Points on a hilly landscape, in no order, each with its height.
A ball rolls from a point to whichever of its 2 nearest points has the largest drop for the distance, and stops where none of them is lower. Distance is the straight distance between rows; heights are no part of it.
Q658: [ 11 -23   2 -31  13  16  -6   8  -1 -11   3   6  -7   1   6   2  -3  -7
 -24  -3]  height 5.86
Q183: [ -1 -16  -3   3   5   4  -6 -18 -15 -12  11  28 -19 -10  32   1  -7   6
   8  13]  height 7.11
Q585: [ -3 -14  -1 -16  22 -18   9  26   4 -13  29  13 -27   5  10  19   3  -3
   6  19]  height 7.74
Q961: [ 12  16 -11 -10   7   5   6 -15   5  -5 -12   7 -19   5 -32  27   8  12
  13  -3]  height 6.77
Q335: [-14 -11  13  -4   7 -11  21  10  -3  -1  13  16  -7  22   7   2  -2  11
  -2  -4]  height 4.82
Q218: [ 23 -20  -8  -1 -10   8  26  20   0   1 -10  26   8 -12   4 -10  -4   6
  -8  -8]  height 2.35
Q954: [  4  16 -14 -10 -18 -15  25   0  23  -2 -20  -7   1 -10 -41   0   4  17
   6   3]  height 5.57
Q317: [ 22 -27 -15  -4   3  14  15  11 -11  10   2  16   0  -9  14  -7  -3  -2
 -21  -1]  height 2.65
Q835: [ -1  20  -2   2 -31 -12  22  -6  17  -7 -13  -1   3  -5 -23   4  -7  21
  10  20]  height 5.53
Q805: [  6   9 -10  -2 -11 -14   7  12   5 -16 -14  16  -4  -8 -26 -13 -10  20
  33  -7]  height 5.61
Q574: [-15   5 -20  -8 -13  24  14  -7  -4  -2   8  10   6 -11  11  18   5 -12
   7  -7]  height 6.56
Q721: [  5 -11 -26   5 -15   5  32  29   8  12  -2  26  -4 -18  -2   6   0 -14
   1  14]  height 7.61
Q383: [-26  33  -3  10  -5  -2  25  -5   2   5  -3   2  -7  21 -27  19   6  -3
   7   6]  height 2.41
Q940: [ -1 -22   1   5  21   6  -1  10   9  11   5   9  -2   3  16  -8  -1 -18
 -16  14]  height 4.05
Q363: [ -6   6  10   0   1  -1  11   9   6   4   1 -15   9   9  26  10  -2   1
 -18  27]  height 4.15
Q461: [  6  12   0  -9  28  -5   7 -10  23   8 -10  -7  -5  22 -26  11   5   9
  -7  -1]  height 6.66
Q716: [ -1  -2   0  22 -16 -11 -14 -13 -16   4 -16 -21  -8   0 -35  -7   9  22
   5   9]  height 6.32
Q511: [ 18  -8  10  10  -6   2   4  14  -2   4 -17  17  11   1  -6 -17  -8   8
  -2 -15]  height 1.81
Q180: [  4  -3  -3  16   0  -3  11  23   2   8  -7 -10  14   6  24   4   3   1
   4  18]  height 4.23
Q493: [  8  12  23  27 -15  -9 -17  -5  -6  17  -8 -10   7  -7 -14 -21  -5  -9
  -1   0]  height 4.00
Q733: [ -4  -2  15   5 -16   3  -3   4 -20  -8   2   1  -3  10  13   9  -3  19
   1  13]  height 6.02
Q10: [ 14  -2  21  27   3 -14   0  16  -1  21  -4 -12  15   3  28  -6  -4  -4
   0  11]  height 4.26
Q66: [  4  17  13  12 -12  10   8 -13   1  -2   2  19   8  -7 -10 -13 -12   7
   0   3]  height 3.37
Q342: [  9 -10  20  -4  22 -11 -25  14   2   3  24 -17  -3  -3  24  -9   0 -25
  -1  -2]  height 6.76
Q168: [  6   0   5  -9  31  -1   5  -2  20   5 -13  16  -7  26 -11   3   0  -1
  -1 -10]  height 6.61
Q137: [-16  16   9 -20   1   6 -10  -5  -9 -24  32  -3 -12  10   8  14  -7   2
   5   4]  height 3.42
Q71: [-21 -27 -15  -7 -17  -4  15  -4  13   6  -8  25 -16   1  -9  20   8   1
   1 -13]  height 4.63
Q969: [ -4  -3   6   0   9 -14  -4  -7  -7   5  -2 -15  -9  24 -22  -3   4  28
  -4 -16]  height 6.39
Q692: [ 15 -12 -22   2   0  11 -12  13 -27 -13 -13   8  -8 -13  27   2   8  -6
  13  -1]  height 5.29
Q922: [  7 -19  -1  26  17   0  -4   6  -6  24   3   7  10 -11  24 -16   3 -13
   8 -18]  height 6.91
Q879: [-10  22 -22 -19 -15  -1   8   3  16   0  -2  -6   2 -25 -45 -18  -9   0
  19   5]  height 6.26
Q706: [  9  10  -5 -13  -9   6  19 -11  23   7 -11  16  -3  -7  -8  34  -1  14
  -3  -2]  height 6.92
Q806: [ -8  13  14  -2   4  -3 -15  -7 -33  -6  16 -23  -8  13 -20  -5   0   7
  -8  -5]  height 3.49
Q646: [  4 -20  -6   8 -20   8  19   8   6   4  -6  27  -1 -17   3   1  -7  -5
  -3  27]  height 7.51
Q763: [ -8   1   8 -24  21  -8   8  -1  31   3  11 -14   7  16  -6  -2   4  -6
 -19 -17]  height 6.53
Q77: [ -1   5  -9   5 -18  21  -5 -30   6   3   8  -3  17 -18  -1  -7  -1  -2
   0  -3]  height 6.42
Q349: [  8 -10   5  12  -1   3 -26 -18 -10  -2 -13   0  -7  -2 -13  -9  -2   2
  -1  -4]  height 1.52
Q135: [ 5 -3  3 10  2 11 14  5  2  5  2 26 -3  0 19  6 -8 -3 -3 31]  height 7.40
Q166: [-12   4  -3   8 -12 -12   1  -6  -8  -1 -15 -14   0  17 -26  -3  10  19
  -2 -10]  height 6.36
Q878: [  0   3  -5   3   0  23  -5 -19 -19   1   0   3   0  -9 -25 -14   1  -5
  -4 -28]  height 5.51
Q801: [-17 -24 -12  -2 -10   0  25  15  -8   8   1  25 -14   3   0   8   7  -1
  -5 -12]  height 4.69
Q174: [  7  -5  -9  10  -5   8   5  -7  -6  -3   2  16  10 -11  16  -4   1  12
  18 -16]  height 5.17
Q845: [ -6   7   9 -13   6  20 -13 -25 -11 -11  13   4  -8   4 -14  -5  -8  -2
 -20   5]  height 5.72
Q369: [ 20  18 -11 -15  -8  13  11 -13  15  -3 -13  18 -11 -12 -23  28   1  11
  15  -3]  height 6.85
Q251: [ -7  14  26   4   9 -20  -1  11 -13  -2  17 -15   2  27   3  -8  -7  10
  -7  -9]  height 3.63
Q685: [ 19 -18 -14   8  12  -7 -10   7   8  -2 -32  12  -6   4   5  -2   8   6
  18  -9]  height 6.60
Q871: [ 23  -5  22  21 -24 -10 -22   1 -12   0 -13   7   2 -21  12  -9 -11   4
   8  13]  height 6.21
Q147: [-25   1   8  -1   9  -8 -20   1 -23  -4  10 -20 -10  15 -23 -10   4 -10
  -4 -18]  height 3.44
Q710: [ -7  15 -17  -8  -6  -6  13 -10  25   1 -24 -10  -2  11 -16  22  11  -3
  -3   8]  height 3.52
Q669: [  7  11  14  26 -19  -6  -5  -3 -30   3   1   6   9 -15   8 -14  -7   5
  17 -27]  height 3.25
Q79: [-19   6  -1   8   5  -7 -11 -32   7   8   5 -28  -2  12 -20  -7   6   3
 -10  12]  height 6.69
Q952: [  6   7  -2   7  -9  -3   9   2  -1   3 -11  -8  13 -11 -42 -25   2  16
   3 -21]  height 5.34
Q496: [  5 -10 -22  -5  11 -13  17  36  -8  11  18  -9  -7  10  15  -1  -2  -7
 -27  28]  height 7.69
Q668: [ 12   7  -2   6   0  20  -8  17   4  -2 -11   4  16 -13  -1 -14  -2 -29
   7   1]  height 3.54
Q435: [  9 -22   7   3 -11  -2  -2  14  -3  14 -19 -17  14  -4   9  -9   4  -2
 -32  -6]  height 2.02
Q416: [ 20  25  -6  19  15  -3 -21 -20  12  -8  -8   1  -1 -27 -11 -23  -5   0
  32  -4]  height 4.38
Q68: [  5  12  14   5  14 -10 -39 -15 -30 -11  -1 -19 -21  14  -5   3   3   9
  11  11]  height 3.16
Q988: [ -6   5  10  32  -7  -9 -18  -9 -29   0   0   8  -6  -7  14 -11  -2  -4
  24 -18]  height 3.47
Q76: [ -4   1 -22  -3 -22   5  -7 -10   9  -9  -8   0   0 -19 -42 -14   1   3
  14  -1]  height 6.07
Q224: [-10 -23   7  -2  -9 -10  -6  -1 -24 -13  12   4 -12   9  18   5  -6  20
  -3  -2]  height 5.98
Q220: [-23  11 -11 -19   3  -8  -1 -19  18  -1  -6 -23 -13  17 -24  22  12  -1
 -10  13]  height 3.61
Q161: [-10  14   1 -13   1   8  10 -21  -3   1  20 -17  14   9  -2   8   1  15
  -6 -21]  height 6.48
Q487: [  3  -6  26   6  21 -13 -26  -1   9   5   9 -12   3  11  10 -11  -6 -10
 -12   7]  height 6.74
Q473: [ 16  10  12  12  -4  -5   3  -5   5  13 -14 -17  16  -5 -27 -20  -1  17
 -13 -14]  height 5.25
Q551: [ -5   7  -4  -3 -13   0  22 -10  17   7  -9 -13  20   2   0   0   4   1
 -16  -3]  height 4.45
Q897: [ 22 -20   8   5 -15   5 -18   4 -16  14 -16  -7   9 -16  10  -8  -2   0
 -16 -19]  height 1.92
Q377: [-26  -2  -3 -12  -5  -2  -7  19  -8  -7   2 -34  11  12  13   5  10 -19
 -16   1]  height 6.81
Q256: [ 19   6  22   5   6  -4 -37  -7 -20   2  -9 -23  -7   9  -5   4  -3   2
  -4  15]  height 3.07
Q918: [ -5  -5   8 -26  24  -7  10   7  31   2   5   4  -6  21  -4   8   3  -7
 -10  -3]  height 6.57
Q738: [-18 -13 -28  -9  15   2  13  27  -6  10  20 -12  -3   0  15   1  10 -28
  -9   3]  height 6.82
Q15: [  9   5 -15   0   7  15  25  30 -17  -5  -4  32 -11  -7   8  13   0 -15
  17  -3]  height 4.92
Q921: [-16  -9  15  11  21  -8   1 -10  11   6  28  11   3   8  23 -10  -6   2
   3   1]  height 3.23
Q946: [  2 -12   0   3   5  13  -2   0  14  17  -2  -1  15  -6  14  -8  -4 -14
 -21  15]  height 3.95
Q332: [-25 -14  16   8  -9 -13 -28 -11 -20   7  12 -20  -6   7  -4  -9   1  -7
  -8 -14]  height 3.40
Q857: [ -1  -4  -9  -4 -18   0  44  -2  12  12   3   0   5 -12  19  17   1  12
 -23  10]  height 4.46
Q252: [  2  -6  -7 -13  -6   9  -4 -38   8  -9   3  17 -12   0 -10  17  -4  16
  -2   7]  height 4.37
Q554: [  9 -19 -18  17   7  10  -6   6  -4  12  -4  -1  10 -22  22 -10   6 -19
  10 -12]  height 6.87
Q78: [ 22  -1  -4  10  -8   2 -17   5   8   8 -16 -16  18 -11  15   1   3   2
  13   0]  height 6.00
Q540: [ 20  10   0   7   7   6  -7 -12  20  -6  -7  20   7 -25 -10 -23 -15  -1
  16   0]  height 3.48
Q917: [ -2   7 -18  18  15  -2  -9 -14   7   0 -11  -1  -9  -1 -33 -11  14  -4
  33 -12]  height 5.24
Q100: [ 19  25  -2   6   8  16 -10 -11   5  -7  -5  -3  12   1   1   2   1   4
  19   6]  height 4.41
Q144: [-11 -11  -5 -24  12   4 -21  -9  20  -7  -1  -2 -15  13 -12  10   1 -16
 -11  10]  height 3.72
Q784: [  3   4  11 -16  14  -1  -2 -20  -8 -15  23 -13  -4   9  -8  -3  -7  24
 -10 -22]  height 6.44
Q475: [ -7   3  -7   4  -2   2  16   8  19   9 -13  -5  15   7   1  -1  10  -8
   0  -7]  height 4.51
Q525: [ 28  38   1   4   9   2  -5  10  -3 -23 -18   3  -2 -10 -13 -13  -4  10
  31   4]  height 3.62
Q552: [ -7   7   0 -28  12   7  16 -20  23   5  22  -5   6   7  -2  12   1   4
 -11 -22]  height 6.52
Q528: [  8 -17 -18   4   6  -8  32  30   7  22  -2   2   3   6   8  -5   1  -7
 -24  14]  height 7.68
Q640: [ 15  17 -16   9  12  -8 -16  -5   9  -9 -14  -4  -2 -18 -30 -21   0  -1
  41  -3]  height 4.87
Q638: [-13 -13 -13 -16  -5 -17  12  13   3 -11  20 -15  -8  11  25  25   9  14
   3  18]  height 3.31
Q283: [ -7  -7 -11   3 -21  -7  36  -7  29  11  -8  13   6 -20  10  12   0   5
  -6  13]  height 4.55
Q628: [-17  17 -10  -8 -28   5  32  -7   5  -3 -10   0   0  -2 -10  26   5   2
 -13  -6]  height 5.71
Q708: [ -3  -7  -4   2 -11   0  -7  -1  -9   7  -7 -19  13   5   8   4   7   9
  -2 -21]  height 4.32
Q523: [-16   9  20  -5  10  -7  -6  -2  11  -9  11   0  -8  25  -3   3  -8  -5
 -13  27]  height 3.79
Q2: [-17  -5   4 -15  17   0  15  20  19  15   8  21 -28   4   3  29  -3 -23
  -8   9]  height 6.63
Q729: [  0   9  -8 -13   4  20  -4  19 -25 -11   1  -8   0  10  18  11   4 -10
   4  -8]  height 4.70
Q970: [ 12   0   3  10  -2   6   8   2  29   7  -5  19  21 -22  -6 -26 -15  -2
   6  -1]  height 2.36
Q313: [  4 -12  -3  -4   8  -2  11 -12   2  -2  27  24 -15  -5  27  15 -10  13
   3  17]  height 7.04
Q204: [ 15 -16  -4  20  -5 -12 -15  20   5  -1 -23  10   4 -14  10 -14   2  -3
  28  -5]  height 6.50
Q184: [ -7 -16   3 -28  10 -14  21  31   7  -7  19   2 -19   9   5  18   7  -5
 -13  12]  height 7.72
Q276: [  2  29   8  21  -5   2  -5  -8 -19   6   0 -19   6   7 -16  -4   2   9
   5   8]  height 3.64
Q968: [ -4  -2  -9 -24  16  10  11   7  -3  -4  15  20 -15   2  15  25   3 -15
   6 -15]  height 1.77
Q44: [ 3 16  2 11 -9 18  8 -2 11 -4  5 18 10 -9 14  9 -8 -9 14 26]  height 7.53
Q737: [ 20 -18 -10 -21   4  18 -12  -2   7  -6 -15   2  -3   2  10  10   2   5
 -11   6]  height 5.91
Q883: [ 10  -2 -16 -26  26  11  14  13  -4 -12  29   3 -12  -3  32  21   4  -5
   9   1]  height 1.55
Q593: [  8   6 -13  -4 -23  12   0 -25  15  -8  -1   3   8 -27 -26 -11  -6   9
   3  -2]  height 6.25
Q159: [ 10  -1  -9 -19   5   3   3  -7   1 -10 -12  12 -12  12  -2  20   3  19
  11 -14]  height 6.71
Q909: [ -7  11  18   6 -19  -9 -10 -13 -10  11  -2 -41  14   0   4  -2   1  -5
 -25   4]  height 4.27
Q237: [ -6   7  -2   0  16   9   2 -12  -5   9  -1  -5   2   9 -30 -11   8  -8
  -6 -30]  height 5.43
Q70: [ -5  -3 -10  11  18  -1 -12  -9   5  15 -15 -11   3   7 -36 -16  11  -7
   5 -22]  height 5.38
Q869: [  4  -1  12  14 -25   0   2   8   5   6  -7   6  22 -29  -6 -29 -16   0
  -4  -3]  height 1.89
Q246: [ 15   4  -2  20 -11 -20 -29  -9  -5   4 -18 -15   1 -17 -16  -9   3  11
  29  -4]  height 6.13
Q210: [-15   5 -16   2 -29  24   5  -8  -4  -4   7   0  17 -16   9   1   5  -4
   8  -4]  height 6.51
Q542: [-13   7  20   6 -15 -15  -2   0  -4   1   3 -31  11   2  27   3  -4   2
 -24  23]  height 4.21
Q847: [-18   3  28  -7  -1 -20  -2   6   5 -13  20 -18  -1  15   2  -1  -1   5
 -19  10]  height 3.67
Q687: [ 13 -17  -4  -2   3   6 -27   2  -3  -4 -13 -13   2   2  23   6   4   1
   2  14]  height 5.96
Q606: [ 11 -18  -7 -16   6  -2  25   1   2   9  20  18 -16  -8  17  24  -4  14
 -10  17]  height 6.99
Q914: [-12 -11  29  11 -18 -17 -20  -3 -25  15  11 -12   1  -2  14  -3  -5  -6
  -8  -3]  height 3.34
Q814: [ -6  28  -1  14   3  17  -4   6   0  -2  -9   8  10   2 -17  -9   1 -28
  11  -2]  height 3.14
Q222: [ -8  20   8  -5  19   0 -28 -14 -19 -24  21  -7 -16  15   4   4   0  -4
   9   7]  height 3.28
Q743: [ -4 -11 -24   5  11  11  11  19  -1  16   9  -3   5  -1  20  -1  10 -17
   7  -2]  height 6.84
Q920: [ -3 -24  -3   2  -7  -1  16   8  -2  17  -5  -5  15  -4  12 -10   2   3
 -28 -20]  height 2.09
Q109: [  0 -11  -6 -10  -6   0   9   1 -10  -2   3 -12  14   6  22  10   7  25
   0 -15]  height 4.35
Q809: [  8 -10  -1 -21  -1   6  19 -15  20   8   4  14  -7  -2   8  30   0  14
 -12  -1]  height 6.95
Q149: [  4 -12  20 -20  17  -6 -17  -5  -8 -31  20  10 -20   0   4 -11  -1  -2
 -15 -12]  height 5.87
Q35: [ -4  -4  -7 -11 -10   0  25  -6   8   5   0 -14  14   4  20  14   3  17
 -13  -3]  height 4.40
Q45: [ 12   8  10  11   9   2 -21  16  -9   3 -27 -14   8  10 -17 -10   1 -19
  -3  -5]  height 2.87
Q179: [-27   6 -11   2   0   1 -13 -28  -5   2   9 -19   2   4 -15  -1   6   3
   2  -5]  height 6.68
Q926: [  0  13  -3  -2  13  29 -18 -30 -12  -5   5   3  -6  -5 -23  -7  -2 -13
 -11  -7]  height 5.62
Q371: [ -6  30  15   2   6  -1  -2   1 -18  -5   9 -27   4  21 -10   2   4  10
  -6   5]  height 3.55
Q429: [ 15   9  28  24 -14 -16  -9   8  -4  25 -12 -10  18  -5  11 -12  -7 -12
   2   4]  height 4.16
Q911: [ 20  23   5   5  22  17 -10  -8   3  -2   2  -4  15   6  25   5   0  -7
  12   3]  height 4.57
Q712: [-11  -8 -13 -13  11  11  18   7  11  19  21  18 -13 -11   8  20   0 -21
 -14   9]  height 6.65
Q681: [  1 -10  -6  12  24  -6 -21  -4  -8  -6  -8  11 -14   0  20  -5   4 -10
  12 -13]  height 0.99
Q385: [ 13  21  -3   3 -15  -4 -13  11   6 -12  -6   3  11 -24   4 -16 -17   7
  34  18]  height 7.88
Q604: [-21   5  -3  19 -12  -5  11 -15  24   5  -8  14  -3   4 -27  -9   0  -2
  12  11]  height 5.07
Q390: [ -8  20  -2 -13  15  14  19   1   1   4   9  18  -8   9  -2  22  -2 -14
   6 -20]  height 1.98
Q965: [ 16  27  15  18 -17  -1 -14  -6 -13   0  -4 -21  12 -17 -20 -10  -4   6
  13   6]  height 3.81
Q272: [-18  30   6  -4   2   7  22   5   3   5   9  13  -2  21   0  20   3  -6
  13  -1]  height 2.20
Q12: [ -7 -21   3   6   4 -20  -7   2   5   5  30 -14   2   1  37   3   1  10
   1  25]  height 3.17
Q587: [ -2   0 -21  -5   8  16   8  33 -21  -8  -6  17  -6   9  17  13   6 -20
  16  -1]  height 4.78
Q826: [-21  19  -9   3 -34  -6  28 -15   3  -9 -10  -1   2  -5 -23   8   3   8
  -8   7]  height 5.66
Q87: [-15   7 -19  -7  -4  14  -7 -19  -5  -2   5  -1  -2   9 -10  17  10 -10
  11 -13]  height 6.62
Q816: [ 14  -7 -13  -9  12  -3  -8  10  10  -4 -28   2   1  18  -4  10   9  11
  18 -15]  height 6.67
Q582: [-10 -12  17  13  -1 -15 -16  -6 -10  15  23 -16   5   1  30   0  -4   2
  -4   5]  height 3.27
Q730: [-26  10   6 -24 -14   2  11   1  -9 -13  29  -4  -3   9   3  16  -2   2
 -19   1]  height 3.53
Q727: [-13  -9  15  -8  -5  -7 -17   2 -36 -17  17  -2 -12   6  10   0  -5  10
  -3 -16]  height 5.95
Q240: [-20  40  -4  17 -13   7  12   1   2  -2  -1   1   6   6 -23   1   3 -11
  19   8]  height 2.69
Q341: [ -5  10   6  15 -34  -2  -3   7 -21   4  -1  -9  17 -21 -12 -18  -4   2
  10 -25]  height 2.98
Q51: [-14 -11  -6 -13   6   8  -7  21  -9  -1  13 -21   6   1  19  -2   6 -28
 -15   4]  height 6.80
Q509: [  3  -4  15  -1 -11   5  10  -2   9   0 -18  17   2  10 -18  -8  -6   6
 -28   7]  height 5.05
Q620: [-12  -2  16   5  10 -16 -24 -18  13   7   3 -22   3  14 -10  -8  -1  -1
 -13   5]  height 6.72
Q441: [  8  -8  11  24 -22  -7  -9   7 -25  -3  -3   8   2  -9  25   0  -6  14
  13  21]  height 6.10
Q95: [ -2  -9  13 -13   3 -16   1  -4  -2  -6   9 -13  -1  17  -8  -2  -2  32
 -13 -23]  height 6.41
Q114: [ -8   8   2  -7   3  16   5 -37  11   4  14  25 -11  -1  -7  13  -5  -3
  -5   6]  height 4.14
Q32: [-21  13  22 -16 -11  -5   8  12 -13 -20  22 -16   1  14   2   2  -6   2
 -25  11]  height 3.60
Q987: [ 28   4  16  11   2  -4 -23  14 -13   5 -30  -2   0  -4 -17 -18  -4 -12
   2 -17]  height 2.71
Q262: [ -7  -1 -21  -9  -4  -3   2  -2  21   2 -18 -12   0  15   1  30  18   4
  11   7]  height 3.45
Q644: [ -7  -4   7 -12  10   0  23  -7  -4  -1  28  17  -2   4  18   4  -4  12
  -3 -20]  height 4.91
Q306: [ 21 -15  -2  -2  11  16  -2   2 -11  -9  -9  26  -7 -19  18 -14  -4  -6
 -18 -14]  height 2.90
Q938: [-10  10   1  24   7  -4   8   8  16  18 -13  -3  23   8  -2 -14   6  -9
   7 -14]  height 4.59
Q524: [-13 -20  -7  -8  -2  -2  21  20 -19   4  15  12 -11   6  12   2   0  -1
  -8   1]  height 4.74
Q624: [ 34  23  10  13  12   0 -14   8  -8  -9 -20  -1   0  -5 -21 -18  -2   5
  15   0]  height 3.10
Q443: [  4  -9 -28  -7  25   4  -2   5  -7  -6  17   8 -16  -6  36  11   7  -8
  15  10]  height 1.36
Q134: [  7  15  -5  -2  -9   2  21   1  18   4 -16   7   6  -1 -37  -6   1   9
   1  -6]  height 5.47
Q861: [ 15  -1   6   0   3  25 -12   2   5   1 -11   5  14  -9   4 -14  -3 -23
 -17   9]  height 3.80
Q488: [-11  13   2  22  -7  -8   7   2  24   9 -10   4  17   0 -22 -19  -2 -10
  18   3]  height 4.81
Q561: [-21  16  -6  -7  -2   1   7   2  12  -4 -16 -36   8  13   5   7   8 -22
 -18  10]  height 6.83
Q757: [ -1  -9 -16  -2   7  10  17  -7 -18  -1  19  16  -5  -8  33   5   1   8
  13 -16]  height 5.02
Q233: [ -9 -32   9 -15  -1  -7   6   6   3  -1  14 -12   7   3  10  -8   0  10
 -33 -18]  height 2.17
Q129: [-12  10   8  11  -8 -12 -13  -2 -10  14  -3 -38  14   9   3   0   8  -7
  -5 -12]  height 4.29
Q491: [  8   5  -7  13 -10  -3   0   0  -6 -12  -9   7   8  -3  -5  -3  -2  19
  24 -15]  height 5.35
Q558: [ -3 -17   7 -22   8   7  -7 -10  -6 -15  22  10 -11  -1   7  -6  -7  -2
 -20  -1]  height 5.81
Q793: [ 12 -12  20   9 -10  -3 -21 -24 -13  11  -3  -7   2  -7  -3 -10  -8   4
 -18 -14]  height 1.76
Q452: [  4 -13  10  -9  27   2 -15  23  -7 -11  25 -10  -2  -4  17  -7   3 -20
  -9   5]  height 6.78
Q596: [ -4  -4 -23  -2 -11  -6  -4   6   1 -10 -18   7  -7 -15 -41 -20   1   4
  26 -12]  height 5.89
Q57: [  8  13  -5 -15  14  -4  10 -11  20   3  -6 -17   5  22  -8  16   9  20
   4 -13]  height 6.70
Q285: [  9   6  17   4   2   7 -30  11 -17   4 -14 -14   2   8  -4  -3  -7 -14
 -12   8]  height 2.99
Q951: [-16  -1   2 -15  17   0  10  18  20   4  -4   6  -8  21   2  15   4 -20
  -5   8]  height 6.59
Q751: [  8 -12   2  15   6   4  -6  -9  -1  -6  -8  36  -8 -14  20 -11  -8  -8
   3  24]  height 7.25
Q360: [ 20   2  -2  12 -24  -8 -26  -2   1   3 -22 -26  16 -21   1  -1   5   1
  21   4]  height 6.05
Q375: [  2 -10  15  -4   0   0  20   2  14  12  -4  15   3  11   5   1  -8   3
 -28   4]  height 4.93
Q190: [-11  -2  -1  13 -37   2   2   1  -8  -6  -1  12  11 -18 -15 -19  -8   3
   3 -12]  height 2.63
Q290: [-25  -1  -5 -30   3  -3  -6  -6  10  -5   7 -11 -17  14 -18  19   7  -6
 -11   1]  height 3.66
Q469: [-15  -8 -18  -9  -6 -10   4   6   2  -6  -8 -14  -2  23  13  27  15  13
  15   8]  height 3.38
Q545: [  0 -10 -18  -2   0  -3  39  30   6  20  -9  13  -9  -3   3  12   7 -10
 -16  17]  height 7.66
Q295: [-14  17   8   3  -7  12  12 -30   7   5  19  17   8  -2  -1   5  -8   5
  -1   7]  height 3.87
Q684: [ -3 -17  -8   8  22  -3 -14   9 -17   1   7   3 -10  -1  36  -4   5 -10
  15  -3]  height 1.18
Q352: [ 27 -15  13  22 -13 -18 -29   7  -6   0 -20   9  -1 -31   8 -19  -8  -7
  22   3]  height 6.35
Q771: [ 23  -2 -23   2  -1  14   9  28 -18  -9  -6  18   2 -24  16  -5   1  -9
  20  -1]  height 5.15
Q197: [ 15   1  12   6  24  14  -9 -11 -12  -5   3  20   0 -12  16 -16 -10 -11
 -11 -11]  height 3.20
Q678: [  4 -10  -5 -22   9 -12  23  37   3  -3  24  -5 -14   2   8   7   2  -9
 -31  31]  height 7.71
Q759: [ 28  34  -9  -2  16   9   2  -4  12  -7  -8  -2   9  -5 -17   1   3  13
  29  -5]  height 4.13
Q885: [  4  -8   2   0  19  -5 -23 -10 -11  -6  -9   7 -10  13   0  -6  -1   4
   4 -16]  height 1.23
Q236: [ -6 -20  -5 -10   3   7 -11  -2   5  -4 -13  20 -18  11  -9   7  -3 -12
  -2   8]  height 3.84
Q199: [  6   5  22  10  -1  -3   3 -10  12  14 -15  -7  10   9 -18 -13  -4  10
 -24   0]  height 5.18
Q547: [ -5  -6  11 -21  12 -13 -21   3 -25 -38  20   4 -24   7   6   0   0   7
  -2 -13]  height 5.92
Q99: [  4   0  -5  13 -14 -11 -24  -5  -7   2 -16 -23  -7 -23 -41 -18   4  10
  23   9]  height 6.24
Q194: [ 31  -5  15   5  -6   0 -13  17  -6  -6 -26  15   2 -18 -12 -27  -9  -8
   1 -15]  height 2.38
Q676: [  7  25  -2   8 -12  10   7  10  10 -11  -1  15  10 -13   5  -4 -12  -1
  31  16]  height 7.70
Q980: [ -1 -27   1  -9  19   5  -4   1  12   6  -5  29 -21   5   4   1  -3 -15
 -14  10]  height 3.97
Q433: [-19 -10   9   1  11 -10  -4  -4  15  -9  38  -3  -2   3  25   3  -1  -1
   6  19]  height 3.04
Q936: [  1 -24 -11  -9   0 -12   2   4  -2  -3  25 -13  -7  -2  28  11   5  16
  -3  24]  height 3.26
Q893: [-11   5  -4  16 -23 -15   9 -11  19  -2  -9  15   1  -3 -19  -3  -7  19
  18  18]  height 5.31
Q873: [  6  17   2  -6  12  15  -7  13 -15  -6   9 -19  13   5  26   8  -1  -8
   1   2]  height 4.66
Q666: [-14 -16 -17  -3 -18   1   5 -27  14   2  -6  17 -10  -3  -9  16   4   8
   7  -5]  height 4.56
Q266: [-5  8 15 10 -7  0 -2 -8 11  1 -6 -4  7 12  4  3 -2 -2 -9 31]  height 3.99
Q476: [  1 -34   8 -14  19 -22   4  18  14   1  16 -11   1   6   9 -10   6   7
 -16 -12]  height 2.24

For each start below, name the point where the ball stops.
Q236 -> Q433
Q429 -> Q433
Q845 -> Q869
Q751 -> Q558
Q159 -> Q558
Q184 -> Q135
Q461 -> Q558
Q940 -> Q681
Q771 -> Q511
Q32 -> Q511
